Points, in no order, along strands that fork, close into loops and pass close to each other.
Points whose rows are less than 74 apart are linked; no others are.
Leze: |   6 |   2 | -20 |  27 |  17 |  15 |  15 |  -5 | -23 | -23 |  -7 |  21 |  29 |   1 |  20 |   1 | -22 | -16 |  -2 |   2 |   7 | -24 |  12 | -14 | -19 | -24 | -21 |  -8 | -13 |  20 |  16 |   5 | -11 |  20 |
buk: |  -5 |  16 |  14 |   8 |  -4 |  18 |  11 |  29 |  13 |   7 |  19 |   6 |  -4 |  -8 |  -8 |  16 |  10 |   6 |  -8 |  -2 |  -3 |  -8 |  16 |   6 |  11 |  35 |   9 |  -9 | -14 |   0 |   9 |  22 |  15 | -31 |
lav: |  12 | -21 |  -4 | -25 | -19 |  -1 | -26 | -17 | -19 |  20 |   2 |   7 |  23 |  -2 |   1 | -15 |  -8 | -15 |  14 |  -1 |  22 | -11 | -11 |  -8 |  24 |   0 |  13 |  -3 |  16 |  -1 |   2 |  19 |  -6 |  15 |
Dubaz: |  -7 |   5 |   8 |  -2 | -16 |   5 |   7 |   0 |   2 |   1 |   1 |  -1 |   1 |  -4 |  25 |  14 |  -8 | -13 |  -5 |   0 |  12 |   7 |  17 | -10 |   2 |   9 | -12 |  -2 |  13 |  -6 |  20 |  11 |   9 | -11 |
tof: | -16 |  -6 |  -3 |   5 |  -5 | -11 |  -5 | -22 |  14 |  -1 | -11 |   7 |  22 |  15 |  19 | -25 |   7 |  20 |  24 |   7 |  11 |  26 | -27 |  -5 |  -1 |   0 |  36 |  11 |  19 | -15 |   3 | -27 | -22 |  21 |
sunip: |   3 | -21 | -20 |  -6 |  -1 |   7 | -28 | -17 | -12 |  13 |  -3 |   2 |  -1 |  19 |  12 | -12 |  -5 | -32 | -12 |  -9 |  -1 |   8 |   4 | -14 |  13 | -31 |   2 |   0 |   8 | -19 |  -2 |  54 |  -4 |  22 |
mifon: |  12 |  14 |  -5 |   1 |   6 | -18 |  18 |  -5 | -31 |  -9 | -13 |  -5 |  32 |  -3 |  28 |   8 |  -8 | -15 |  21 |   3 |  13 | -27 | -18 |  28 | -10 |   1 |  15 |  -2 |  36 |  18 |   3 | -45 |  -4 |  15 |
tise: |  -7 |  17 |   1 |   5 |  -7 |  10 |   4 |  10 |   0 | -20 |  -8 |  11 |  13 | -19 |   4 |   0 | -16 | -18 |  -6 |  -9 |  -2 | -10 |  27 | -14 |  -5 |  -8 | -11 | -10 |  -2 |  -2 |   5 |  25 |   3 | -24 |
Dopa: |  16 | -18 |  -3 | -19 |  10 |   1 | -11 |  10 |   1 |  35 |  25 |   1 |  -1 | -23 | -10 |  12 |  32 |   6 | -20 |   1 |  15 |  -8 |   3 |  15 |  17 |  23 |   2 | -10 |  -3 |  14 |  -4 |  16 |   9 |   2 |
Ves: |  -2 | -35 |  -4 |   3 |   0 |   4 |   4 |  -4 |  14 |  17 |   6 |  11 |  13 |  21 |  -7 |  11 |  18 |  14 |   3 |   0 |  -2 |  32 |  -4 | -13 |  31 |  14 |   6 |   4 | -35 |  -6 | -12 |  -5 |  -7 |  28 |
narel: |  -2 |  12 |   6 |  24 |  -8 |  31 |  46 |   5 | -23 | -32 |  -4 |  -6 |   9 |   6 |   3 |  14 | -30 |   0 |  -3 |  11 | -10 |   3 |   6 | -10 | -38 |  -9 | -24 | -13 |   3 |  14 |  14 | -21 |  -6 |  -4 |
dilut: |   2 |  20 |  20 |  -6 |   0 | -20 |  36 |   8 |  13 |  -7 |  -4 | -26 | -36 |   5 |  -8 |  24 |  12 |  13 |  -5 | -12 |  12 |  13 |  -8 |  32 |   1 |  36 |   2 |  14 |  -9 |   0 | -19 | -20 |  11 | -29 |
mub: |  -8 |  13 |   0 |  -7 |   6 | -16 |  -2 |  -2 |  21 |   6 |  -4 | -35 | -27 |  -8 | -13 |  -5 |  12 |   4 |  -2 |   5 | -22 |  -7 | -20 |  11 |  -4 |   1 |   5 |  -3 |  23 |   2 | -15 | -13 |  10 | -18 |
tud: | -17 |  17 |  -9 | -12 | -26 |   2 | -15 | -21 |   6 |  14 |   4 | -19 |   2 |  44 |  35 |  -4 |  14 |  -8 |  23 |  23 |   2 |  15 |   1 | -17 |  -5 |  -4 |   4 |  -3 |  21 | -26 |  24 | -10 |  10 |  10 |
fug: |  -1 |   5 | -12 |  -3 |   2 |  -1 |  12 |  -9 |  -2 |  14 |   9 | -19 |  11 |  14 |  14 |  15 |  18 |   4 |   8 |  18 |  -3 |   4 | -10 |   6 |   5 |   3 |  17 |   1 |   9 |   5 |   0 | -27 |  -6 |  19 |
pes: |   3 | -37 | -12 |  -2 |  15 |   4 |  -3 |   0 |  10 |  11 |  20 |  23 |  13 |  -5 | -12 |  -3 |  21 |  25 |   8 |  -7 |  -1 |   9 |  -4 | -16 |  34 |  13 |  12 | -18 | -32 |  -3 | -15 |  -3 |  -9 |  21 |
voz: |  -5 |  11 |   8 |   5 | -14 |  27 |  42 |  17 | -21 | -31 |  -5 | -26 | -10 |  -2 |  -8 |  11 | -36 |   9 | -11 |   8 | -30 |  -3 |  -4 | -10 | -28 |  -8 | -22 | -15 |  15 |  13 |  -2 | -30 |   1 | -13 |
Popok: |   1 |  -1 |  -5 |  29 |   9 |  26 |  41 |   3 | -44 | -25 |  -3 |   8 |  20 |  25 |  25 |  22 | -24 | -18 |   6 |   5 |  -2 |  -9 |  14 | -10 | -21 | -24 | -16 |  -1 | -14 |  18 |  14 |  -3 |  -1 |  13 |
dasa: |  -1 | -13 |  -7 |  14 |  -2 |  19 |   8 |  10 | -16 | -31 |  12 |   8 |   7 |  -6 |   3 |  -8 |  -9 |  27 |  22 |  20 | -15 | -26 |  -8 | -13 | -13 | -17 |   4 | -12 |  -5 |   9 |   5 | -31 |   2 |   6 |
zunug: | -18 |  13 |  -3 |   8 |   1 |   8 |   8 |   8 |  21 |   0 |   0 |  13 |  18 |  -2 |  37 |   1 |  13 | -10 |  -7 | -11 |  16 |  14 |  11 |  -5 |   3 |  18 |  12 |  -8 |  12 | -19 |  30 |  15 |   6 | -18 |
seg: |  12 | -14 |  -8 | -17 | -29 |   7 | -29 | -22 | -23 |  19 |  -7 |   1 |  18 |  16 |  16 | -11 | -11 | -34 |   7 |  -3 |  16 |  -8 |   2 |  -7 |  11 | -11 |   8 |  -4 |  28 | -14 |   6 |  41 |  -3 |  15 |
rut: |  18 |   5 |   4 | -21 |  -5 | -15 | -24 |   1 |   3 |  42 |  12 |  -5 |  -4 | -19 | -15 |  -3 |  29 |   3 | -18 |  10 |  18 |  -7 |  16 |  10 |   6 |  21 | -10 |   0 |   4 |  13 |   9 |  10 |   7 |   2 |
rad: |  15 |  19 |   2 | -25 |  -5 | -11 | -28 |   7 | -10 |  31 |   5 |   9 |  -9 | -29 | -25 |   7 |  16 |  12 | -13 |  15 |  10 | -21 |  24 |  -6 |  -1 |   3 | -20 |  -6 | -11 |  15 |   7 |  -6 |   5 |  -3 |
puv: | -11 |  -8 |  -1 |   5 | -17 |  23 |  27 |  14 |  -2 | -34 |   3 | -26 | -17 | -11 |  -1 | -11 | -34 |  11 | -15 |   2 | -44 |   1 | -14 | -25 | -23 | -21 | -15 | -28 |  34 |  -6 |  -1 |  -7 |   0 | -25 |
saka: |  -4 |  -1 |  -7 |   1 |  26 | -23 |  -5 |   2 |  22 |   6 |  -4 |  -5 | -26 |  15 | -13 |  10 |  21 |  -4 |  -8 |   2 |  -4 |   8 |  -7 |  22 |   3 |   1 |  -4 |  12 | -22 |   3 | -26 |  -8 |  -5 |  18 |
Mavip: | -12 |  -7 |  -7 |   9 |  -3 | -16 |   9 | -20 |   9 |  -8 |  -4 |   1 |  20 |  10 |  16 |   5 |  16 |  34 |  18 |  11 |   3 |  14 | -23 |  -3 |   4 |  12 |  29 |  -5 |   9 |  -3 |   3 | -53 | -13 |  16 |
fen: |   2 | -17 | -25 | -13 |   8 |   1 |  14 |   3 |   1 | -30 | -25 |   0 |   8 |   1 |   7 |   3 | -31 | -14 | -19 | -22 | -37 |   7 |  -3 | -32 |   9 | -37 | -15 | -15 | -11 |   3 |  -8 |   9 | -10 |  13 |
Lil: |  17 |   1 |  23 | -11 |  -5 | -14 | -10 |  14 |   0 |  -3 |   9 |  29 |  -3 |  -2 |  -5 |   1 |  -1 |  14 |  23 |   0 |  24 | -29 |  10 |  16 |  15 |   5 |  -4 |  24 | -35 |  -5 |  -8 | -29 |  12 |  -2 |
Fafe: |  -7 |  17 |  13 |  22 |  -1 |   7 |   1 |  -2 |  -2 | -23 |  -3 | -14 | -37 |  -6 |  -4 | -11 | -16 | -10 |   6 |   6 | -18 | -17 |  -7 |   4 | -49 | -22 | -21 | -10 |  13 |   3 |   0 |   1 |   6 | -21 |
Guve: |  -1 |  20 |  19 |  -5 | -10 |   1 | -17 |  10 |   3 |  -3 |   4 |  26 |  -2 |   3 | -10 |   1 |   1 |  16 |  38 |  18 |  12 | -18 |  19 |   5 |  -2 |   1 |   5 |  17 | -30 |  -1 |  10 | -31 |  16 |  -5 |
mak: |  -2 | -19 |  17 |  13 |  -7 | -12 |  21 | -13 |  11 | -21 |  -9 |  13 |  24 |  -9 |   6 | -10 | -16 |  24 |  14 | -19 |  19 |  16 | -22 |   3 |  25 |  27 |  20 |  11 |   3 |  -8 |  -9 | -22 | -12 |   0 |
momop: |   6 |  -1 |  17 |  -7 |   0 | -10 |   6 |  11 |  -4 |  -5 |  13 | -35 | -46 |   6 |   1 |   5 |  -8 | -13 |   7 |   1 |  -4 | -12 | -19 |  22 |  -5 |  -3 |   1 |  10 |  25 |  -1 |  -7 |  -5 |  17 | -20 |
tifon: |  -5 | -19 |   6 |  -2 |   2 |   1 | -13 |   7 |  21 | -12 |  11 |  16 | -24 |  14 | -10 |  -7 |  -4 |  -3 |  17 | -14 |   5 |   1 |  -5 |   2 |  18 | -13 |   5 |  22 | -33 |  -7 |  -8 |  13 |  13 |  -6 |
Per: | -10 |  -1 | -17 |  11 |   6 |   4 |   1 | -21 |  -1 |  23 |   7 | -36 | -16 |  34 |  17 |  10 |  21 | -19 |   0 |  28 | -12 |  16 | -11 |   2 | -16 | -11 |  12 | -11 |  20 |  -1 |   6 |  -4 |   0 |  17 |
Meke: |   7 | -11 |  15 |  -2 |   3 |  -8 |   0 |  -4 |  -4 |  10 |   1 |  -6 |   8 | -11 | -12 |  -7 |   4 |  -1 |   9 |  -7 |  16 | -12 | -17 |  25 |  10 |  22 |  15 |  18 |   1 |  11 | -18 |   1 |  -2 |  -1 |
Fiv: | -19 |  19 |  10 |  17 | -15 |  17 |   6 |   1 |  -2 | -31 | -12 | -22 | -21 |  -6 | -12 | -25 | -22 |   9 |   1 |  14 | -43 |  -5 |  -6 | -19 | -50 | -23 | -15 | -28 |  16 |   1 |   4 | -13 |  11 | -28 |
kadav: |   1 |  10 | -13 |  -6 |   8 | -17 |  -6 | -11 |   4 |  -5 | -23 |  10 |  15 |  -8 |  21 | -10 |  -6 |  -1 |  -2 | -16 |  -2 |   3 |  -4 | -11 |  -1 | -23 |  -5 |  -9 |  13 |   0 |   5 |  -6 |  -6 |  23 |
Bofir: |  25 |  15 | -10 | -23 |   2 | -15 |  12 |  21 | -25 | -15 |  -3 | -11 |   9 | -13 |  25 |  11 | -14 | -12 |  13 |  -6 |   9 | -38 |   4 |  23 |   0 |  -8 |  -1 |   4 |  15 |   7 |   0 | -39 |   5 |   0 |
mitik: |   3 | -15 | -14 |   0 |   9 |  17 |  19 |  20 | -12 | -14 |  21 | -14 | -11 |  -1 |  15 |  18 | -11 |   4 | -26 |   2 | -21 |   6 |   4 | -29 |  -5 | -15 | -18 | -21 |   7 |  -7 |  18 |   9 |  11 | -14 |
Temil: |   5 |  10 | -12 | -12 |  11 |  -9 |  -2 |  17 |   2 |   2 |   7 |   9 |  -3 | -20 |  -6 |  12 |  16 |  21 | -21 |  11 |  -1 |  -9 |  18 |  -4 |   5 |  -9 | -16 | -11 | -23 |   7 |   1 | -11 |   4 |   0 |
kizok: | -21 |  10 |  25 |  12 | -17 |   3 | -17 | -13 |  12 |  18 |   2 | -24 | -29 |   5 | -31 | -10 |   6 | -13 | -10 |   0 | -13 |   8 |   1 |   3 | -15 |  16 |  -6 |   4 |  14 |  -4 |  -2 |  38 |   2 | -31 |
vakek: |  10 | -19 | -23 |   1 |  17 |  -8 | -11 |  -5 | -14 |   5 |   5 |  12 |  -2 |  18 |  21 |   2 |   1 | -32 |  -4 |  -5 |  16 |   0 |  -5 |  19 |   5 | -23 | -11 |  15 |   3 | -10 |  -2 |  30 |  -4 |  32 |
nuf: |  26 |   5 |   3 | -26 |  -1 | -16 |  -5 |  18 | -22 |  -6 |   3 |  15 |   6 | -18 |   9 |   6 |  -6 |   8 |  27 |  -4 |  15 | -38 |   7 |  19 |  10 |  -2 |  -5 |  14 |  -3 |  10 |  -5 | -31 |   7 |  -4 |
Kisu: | -14 |  16 |  18 |   2 |   5 | -23 |  17 | -14 |  20 | -18 | -10 | -15 | -20 |  -4 |  -5 |  -2 |   3 |  22 |   4 |  -7 |  12 |  26 | -18 |  17 | -10 |  24 |   2 |  18 |  -3 |  -4 |  -4 | -38 |  -3 | -11 |
gelir: |  -4 | -13 |  16 |   0 | -18 |   3 |  18 |  -8 |  -7 |  -1 |  14 |   5 |   6 |   2 |  12 |  16 |  -9 |   2 |   7 |  -1 |  27 |  13 |   3 | -13 |   6 |  21 |  -5 |   8 |   0 |  -1 |  24 |  -5 |  -3 |   1 |
sel: |   7 | -41 | -18 |   5 |  24 |   5 |  -2 |  11 |   9 | -16 |  17 |  21 |  17 | -25 |  -9 | -14 |   9 |  39 |  -1 |  -2 | -11 | -12 | -12 | -14 |  23 |   0 |   9 | -23 | -17 |  -4 | -17 | -10 |  -1 |  14 |
gike: |   6 |   7 |  18 | -21 |  -9 |   2 |   3 |  20 |  -6 |   5 |  17 | -12 | -34 | -24 | -24 |  11 |  -3 |  29 | -16 |  17 | -10 |   6 |  11 |  -8 |  -2 |  18 | -26 |  -8 |   8 |   9 |  -1 |  -9 |  12 | -33 |
gekal: |  -1 |  17 |   9 |   5 | -12 |  11 | -13 |   4 |   6 |  31 |  -8 | -39 | -19 |  12 | -27 |   5 |   2 | -27 | -14 |   6 | -29 | -15 |  10 |   5 |  -6 |   4 |   7 |  -1 |  20 |   8 |  -9 |  36 |   8 | -22 |
pubiv: |   5 | -22 |  16 |   2 | -26 |   3 |  20 | -15 |  -8 |   5 |  36 |   8 |  17 |  -3 |  16 |  25 |   5 |  24 |   7 |  11 |  37 |  23 |  -3 |  -5 |  14 |  42 |  11 |   2 |   3 |  -3 |  17 | -12 |  -6 |   7 |
lugis: |   8 |  -1 | -26 | -22 |  10 | -11 |  -2 | -10 |   9 | -18 | -39 |  17 |  26 |  -6 |  18 | -13 | -20 | -17 | -12 | -28 | -11 |   3 |  -9 |  -7 |  16 | -34 |  -4 |  -3 |   4 |  -5 |  -8 |   7 | -11 |  18 |
Sop: |  -8 | -13 | -17 |  19 |  26 |   6 |  -4 |   1 |   6 | -11 |  -1 |  19 |  20 | -21 |  -8 | -18 |   8 |  12 |  10 |   2 | -11 | -13 |   1 |  -5 |  -1 | -15 |  15 | -25 | -11 |   9 |  -7 |   2 |  -7 |  14 |
pafek: |  -4 |  20 | -24 | -17 | -11 |   3 |   9 |   6 |   5 | -19 | -35 |  -4 |  12 |   5 |   6 |   0 | -26 | -18 | -19 | -11 | -46 |   6 |   8 | -31 |  -7 | -39 | -20 | -18 |   1 |  -6 |   2 |   0 |   0 |   3 |
risu: |  -1 | -10 |   4 | -13 |   0 |  30 |  11 |  35 |  -7 |  -1 |  29 | -24 | -34 | -15 | -26 |  15 | -12 |  25 | -34 |  12 | -37 |   8 |  13 | -20 |   3 |  11 | -17 | -13 |  -6 |  -5 |  -4 |  11 |   6 | -25 |
gab: |   7 | -19 |  21 |  -6 |  -1 | -19 |  -2 | -13 |  18 | -12 | -12 |  27 |   0 | -26 | -10 | -32 | -10 |  -6 |   2 | -44 |  20 |  16 | -20 |  15 |  15 |  14 |   8 |  13 |  -3 | -10 |  -8 |  13 | -14 |  -5 |
Nuboz: |   8 |  -8 |  -2 |  -2 |   2 |  -5 | -14 | -21 | -10 |   9 |   0 |  24 |  29 | -11 |   4 | -10 |  -1 |   1 |  -1 |  -7 |  22 |  -4 |   7 | -12 |  11 |  -6 |  -4 |   0 |  -3 |  11 |   2 |   4 | -21 |  22 |
Gug: |  -7 |   4 |  19 |   2 | -20 |  -1 | -28 | -17 |   6 |  32 |   8 | -30 | -34 |  23 |  -5 |   0 |  15 | -32 |  -1 |  13 |   6 |  18 |   0 |   1 |  -8 |  12 |  -8 |   3 |  16 | -20 |   6 |  35 |   5 |  -6 |
vuna: |   1 |   8 |  12 |   7 |  11 | -11 |  -2 |  -4 |  -2 | -25 |  -2 |  -6 | -27 |  -8 |  -6 | -14 |  -7 |  12 |   4 |  10 |  -5 |  -4 |  -3 |   2 | -34 | -23 | -20 |   1 |   7 |  17 |  -8 | -23 |   5 |  -7 |
lated: |  -3 |  12 | -10 |   5 |  -4 |  16 |  16 |  11 |  -1 | -18 | -18 |   8 |  27 | -17 |  15 |  -4 | -23 | -11 | -11 | -14 | -28 |  -6 |  13 | -22 | -12 | -22 | -14 | -29 |   6 |   2 |  15 |  15 |   4 | -18 |
Mome: |  15 | -19 | -19 |  -5 |  18 |  23 |  13 |  42 | -15 |   2 |  38 | -12 | -29 | -11 | -16 |  26 |  -2 |  16 | -33 |   8 | -26 |  -1 |   5 | -18 |   6 |  -6 | -21 | -13 | -11 |   1 |  -5 |   5 |   6 |  -7 |
gos: | -19 |   8 |   5 |   8 |   1 |   4 |   4 |  25 |  32 |  -7 |  24 |   7 |   1 | -20 |  18 |   5 |  20 |   4 |   0 |  -6 |  16 |   0 |   8 |   7 |   2 |  26 |  15 |  -7 |   5 | -20 |  28 |  16 |  19 | -33 |
sofub: |  11 |  14 |   4 |   7 |  14 |  -4 |  -3 |   1 |  -5 |  28 | -10 |  20 |  23 | -14 | -31 |  13 |  16 |  -3 | -15 | -12 |  16 | -14 |  19 |  15 |   5 |  26 |   1 |   8 | -21 |  22 | -13 |  15 | -13 |  -3 |
tifaz: | -14 |  -3 |  16 |   7 |  -6 | -13 |  29 | -13 |  18 | -26 |  -1 |  -1 |   1 |   4 |  11 |  -7 | -12 |  25 |  17 |  -4 |   6 |  15 | -20 |   4 |  -3 |  20 |  16 |   8 |   4 |  -2 |   1 | -38 |  -3 |  -5 |
Diga: | -18 |   8 |  16 |   9 |   0 |  -1 | -18 |   1 |  26 | -11 |  -5 |  30 | -26 |   7 |  -1 | -10 |  -1 |   0 |  10 | -11 |   0 |  22 |  17 |  -8 |  -3 |  -2 | -10 |  15 | -22 | -20 |  16 |  14 |  10 |  -7 |
mudu: |  -2 |  32 |  -9 |  -3 |  -8 |  -6 | -23 | -22 |  -3 |  42 | -31 | -16 |  34 |  15 |   3 | -13 |   3 | -26 | -17 |   0 |  -3 |   2 |  11 |   4 | -10 |  -2 |  11 |   3 |  28 |   2 |  10 |  29 |  -8 |   3 |
fam: |  19 |   6 |  23 | -17 |  -3 | -24 |  12 |   6 |  -6 |   3 |  -6 |  -7 | -22 |  -8 | -10 |  14 |  -3 |  -7 |   9 | -13 |  18 |  -9 |  -9 |  30 |  14 |  24 | -11 |  27 | -11 |   8 | -23 | -16 |   6 | -14 |
Nafo: | -19 |  23 |  -9 |  -3 | -24 |  -4 | -19 | -23 |  13 |   9 |  -8 |  -5 |  26 |  33 |  39 | -17 |  18 |  16 |  23 |  15 |  14 |  20 |  -4 |  -1 |  -2 |   5 |  36 |  17 |  32 | -21 |  26 | -26 |  -5 |  11 |
goto: |  -2 | -17 | -22 | -19 |  -2 |  -9 | -17 |  -9 |  15 |   8 |   0 |  -1 |  -1 |   3 |  12 |  -8 |  19 |  -6 | -11 | -11 |  17 |  41 | -16 |  10 |  24 |  -4 |   4 |  12 |  -1 | -14 | -13 |  20 |  -4 |  25 |
Fabu: |  12 | -12 |  10 |  13 |  11 | -14 |   8 |  21 |  -5 | -12 |   5 |  29 |   4 |   7 | -25 |  11 |  -3 |  23 |  21 |  -9 |  12 | -19 |  13 |  15 |  20 |  11 |   2 |  15 | -50 |  -8 | -23 | -21 |   5 |   1 |
nif: |   6 | -37 | -15 |  -2 |  13 |  25 |  -1 |  22 | -21 | -25 |  24 |  -3 | -11 |   7 | -15 | -13 | -17 |  15 |  17 |  19 | -25 | -28 | -11 | -19 | -12 | -36 |  -3 | -20 |  -5 |   2 |  -9 | -16 |   9 |  10 |
pires: |  -4 |  -3 | -19 |   5 |   9 |   5 | -15 | -14 |  -4 |  15 | -21 |  -1 |   7 |   7 |   2 |  -4 |   0 | -33 | -19 | -10 | -19 |   5 |   5 | -15 |   1 | -21 |  -3 |  -9 |   4 |  -1 |   1 |  51 |  -9 |   9 |
bag: |  -1 | -18 |  22 |   0 |   7 | -10 | -16 | -15 |   6 |   1 |  -3 |  15 |  -9 | -16 | -19 | -26 |  -8 |  -6 |   9 | -17 |  21 |   2 | -23 |  27 |   9 |  14 |  11 |  17 |  -5 |   7 | -18 |  16 |  -9 |   0 |
zor: |   9 |  14 |   8 |  -4 |  -5 |   3 |   4 |  12 |  -9 |  11 |   2 | -38 | -34 |  -3 | -17 |  16 |  -9 | -21 | -10 |  10 | -24 | -20 |   6 |   8 | -14 |  -3 | -10 |  -9 |  30 |   3 |  -9 |  17 |  14 | -31 |
lut: |  -1 |  -7 |  -2 |  11 |   6 |   1 |   6 |   2 |  -8 | -38 |  -6 |   3 | -10 |  -4 | -12 | -23 | -19 |  20 |  25 |   6 | -23 | -15 | -21 |  -2 | -23 | -18 |  -4 |  -9 |  -6 |  10 | -12 | -47 |   6 |  -3 |
bisud: | -17 |  24 |  25 |  11 | -10 |  18 | -11 |   7 |  16 |  -8 |   1 |  23 | -13 |  18 |  -9 |  -2 |   5 |  13 |  23 |  21 |  -3 |   0 |  23 | -16 | -10 |  -2 |   1 |  13 | -23 |  -9 |  21 |  -4 |   9 | -13 |
gezu: |   1 | -11 |   3 |   3 |  17 |  -7 |  -1 |  15 |   7 |   5 |   3 |  11 | -22 |  17 | -26 |  10 |  11 |   4 |  12 | -10 |   2 |   0 |   1 |  22 |  15 |   5 |   8 |  28 | -41 |  -2 | -24 |  -3 |   6 |   3 |
Veg: |  12 |  27 |   2 |   3 |   6 |  -8 | -19 | -14 |  -5 |  41 | -14 |  17 |  43 |  -5 | -23 |   2 |  16 |  -6 | -21 |  -1 |  14 |  -7 |  18 |  10 |   5 |  19 |  10 |   8 |  -4 |  24 |   8 |   9 | -27 |   6 |
zenat: |  10 | -22 | -18 |  -6 |  11 | -13 | -19 |  -4 |  -3 |   2 |  20 |   2 | -14 |   7 |  19 |  -2 |   7 | -12 |   0 |   0 |  29 |  21 | -12 |  13 |  11 | -20 |  -3 |  22 |  -8 | -19 |  -3 |  17 |   1 |  24 |
niner: |  -1 |  39 |   4 |   2 |  -5 |  -2 | -25 | -21 |  -7 |  36 | -19 |   6 |  33 |   7 |  -5 |  -6 |  20 | -10 | -22 |   9 |  19 |   2 |  25 |  -7 |  -8 |   4 |  16 |   5 |  18 |  14 |  17 |   5 | -16 |  13 |
fal: |   8 |   8 |   8 |   8 |  16 |   5 |   8 |  24 |   8 |  13 |  17 |  11 |   8 | -19 | -23 |  13 |  21 |  12 | -12 |   5 |  14 | -17 |  10 |  24 |  13 |  41 |  14 |  -1 | -17 |  15 |  -4 |  14 |   9 | -19 |
fupe: |  -7 |  11 |  -3 |  11 |  29 |  -6 |  -2 |  -9 |  20 |  11 | -11 | -21 | -26 |   6 | -30 |  -2 |  21 |  -1 |   0 |   6 | -21 |  -9 | -13 |  26 |  -1 |   6 |  12 |   7 |  -5 |  13 | -28 |  -1 |  -4 |  -4 |
bine: |   9 | -23 | -16 |  -9 |  -5 |   3 | -13 |  -9 |  11 |  27 |  -1 |  15 |  18 |  25 |   6 |   1 |  25 |   4 |  -9 |  -7 |  21 |  50 | -13 |   1 |  27 |   5 |  10 |  20 | -21 | -13 |  -8 |  17 | -14 |  36 |
Gibif: |   1 |  -9 | -10 |  29 |  26 |  15 |   2 |   2 | -21 | -12 |  -7 |  24 |  25 | -21 |  -6 | -17 | -13 |   0 |   6 |  -1 | -11 | -24 |   6 |  -9 | -13 | -19 |  -6 | -20 | -12 |  16 |  -3 |  19 |  -6 |  11 |
Loz: | -11 |  -8 |   5 |  -4 |  -7 |  -9 |  18 | -13 |  15 | -10 | -13 |  15 |  25 | -16 |   8 | -10 |  -6 |  -2 |  -2 | -35 |  21 |  23 |  -9 |   1 |  13 |  22 |  16 |  10 |   6 |  -6 |   1 |   7 | -15 |  -6 |
zavu: |  -4 |  22 | -11 |  -3 |  -5 |  -7 | -18 | -10 |  -4 |  26 | -24 | -12 |   9 |  17 |   1 |  12 |   7 | -37 | -25 |  -4 | -13 |  10 |  16 |   2 |  -6 | -14 | -11 |   8 |  12 |  -1 |  -3 |  39 |  -4 |   9 |
vego: | -14 |   8 |  -4 |  13 | -17 |   8 | -18 | -23 |   0 |  23 |   1 | -30 | -17 |  38 |  24 |  11 |   9 | -22 |   7 |  21 |   3 |  24 |   6 | -11 | -16 |  -5 |   0 |   4 |  17 | -19 |  13 |  15 |   0 |  15 |

A tip is a point with one link. Name the tips that can be reached along the links from each point below, in the order of the rows.
Lil => mifon
vuna => Temil, pubiv, nif
risu => mitik, gike

How many points has the smallest loop of links through each point below? Write none if it is on no loop.
Fabu => 7
pires => 21
bine => none
Loz => 9

Name the points in between on the shortest way along the links from the first point to the second, in order.
lut; seg => vuna Fafe Fiv puv voz narel Popok Leze Gibif Sop sel pes Ves bine goto zenat vakek sunip
rut; kadav => Dopa fal buk gos zunug Dubaz tise lated pafek fen lugis
Meke; tud => fam dilut Kisu tifaz Mavip tof Nafo
bag; Fabu => gab Loz mak tifaz Mavip fug Per vego Gug kizok gekal zor momop mub fupe saka gezu
zunug; mudu => gos buk fal sofub Veg niner
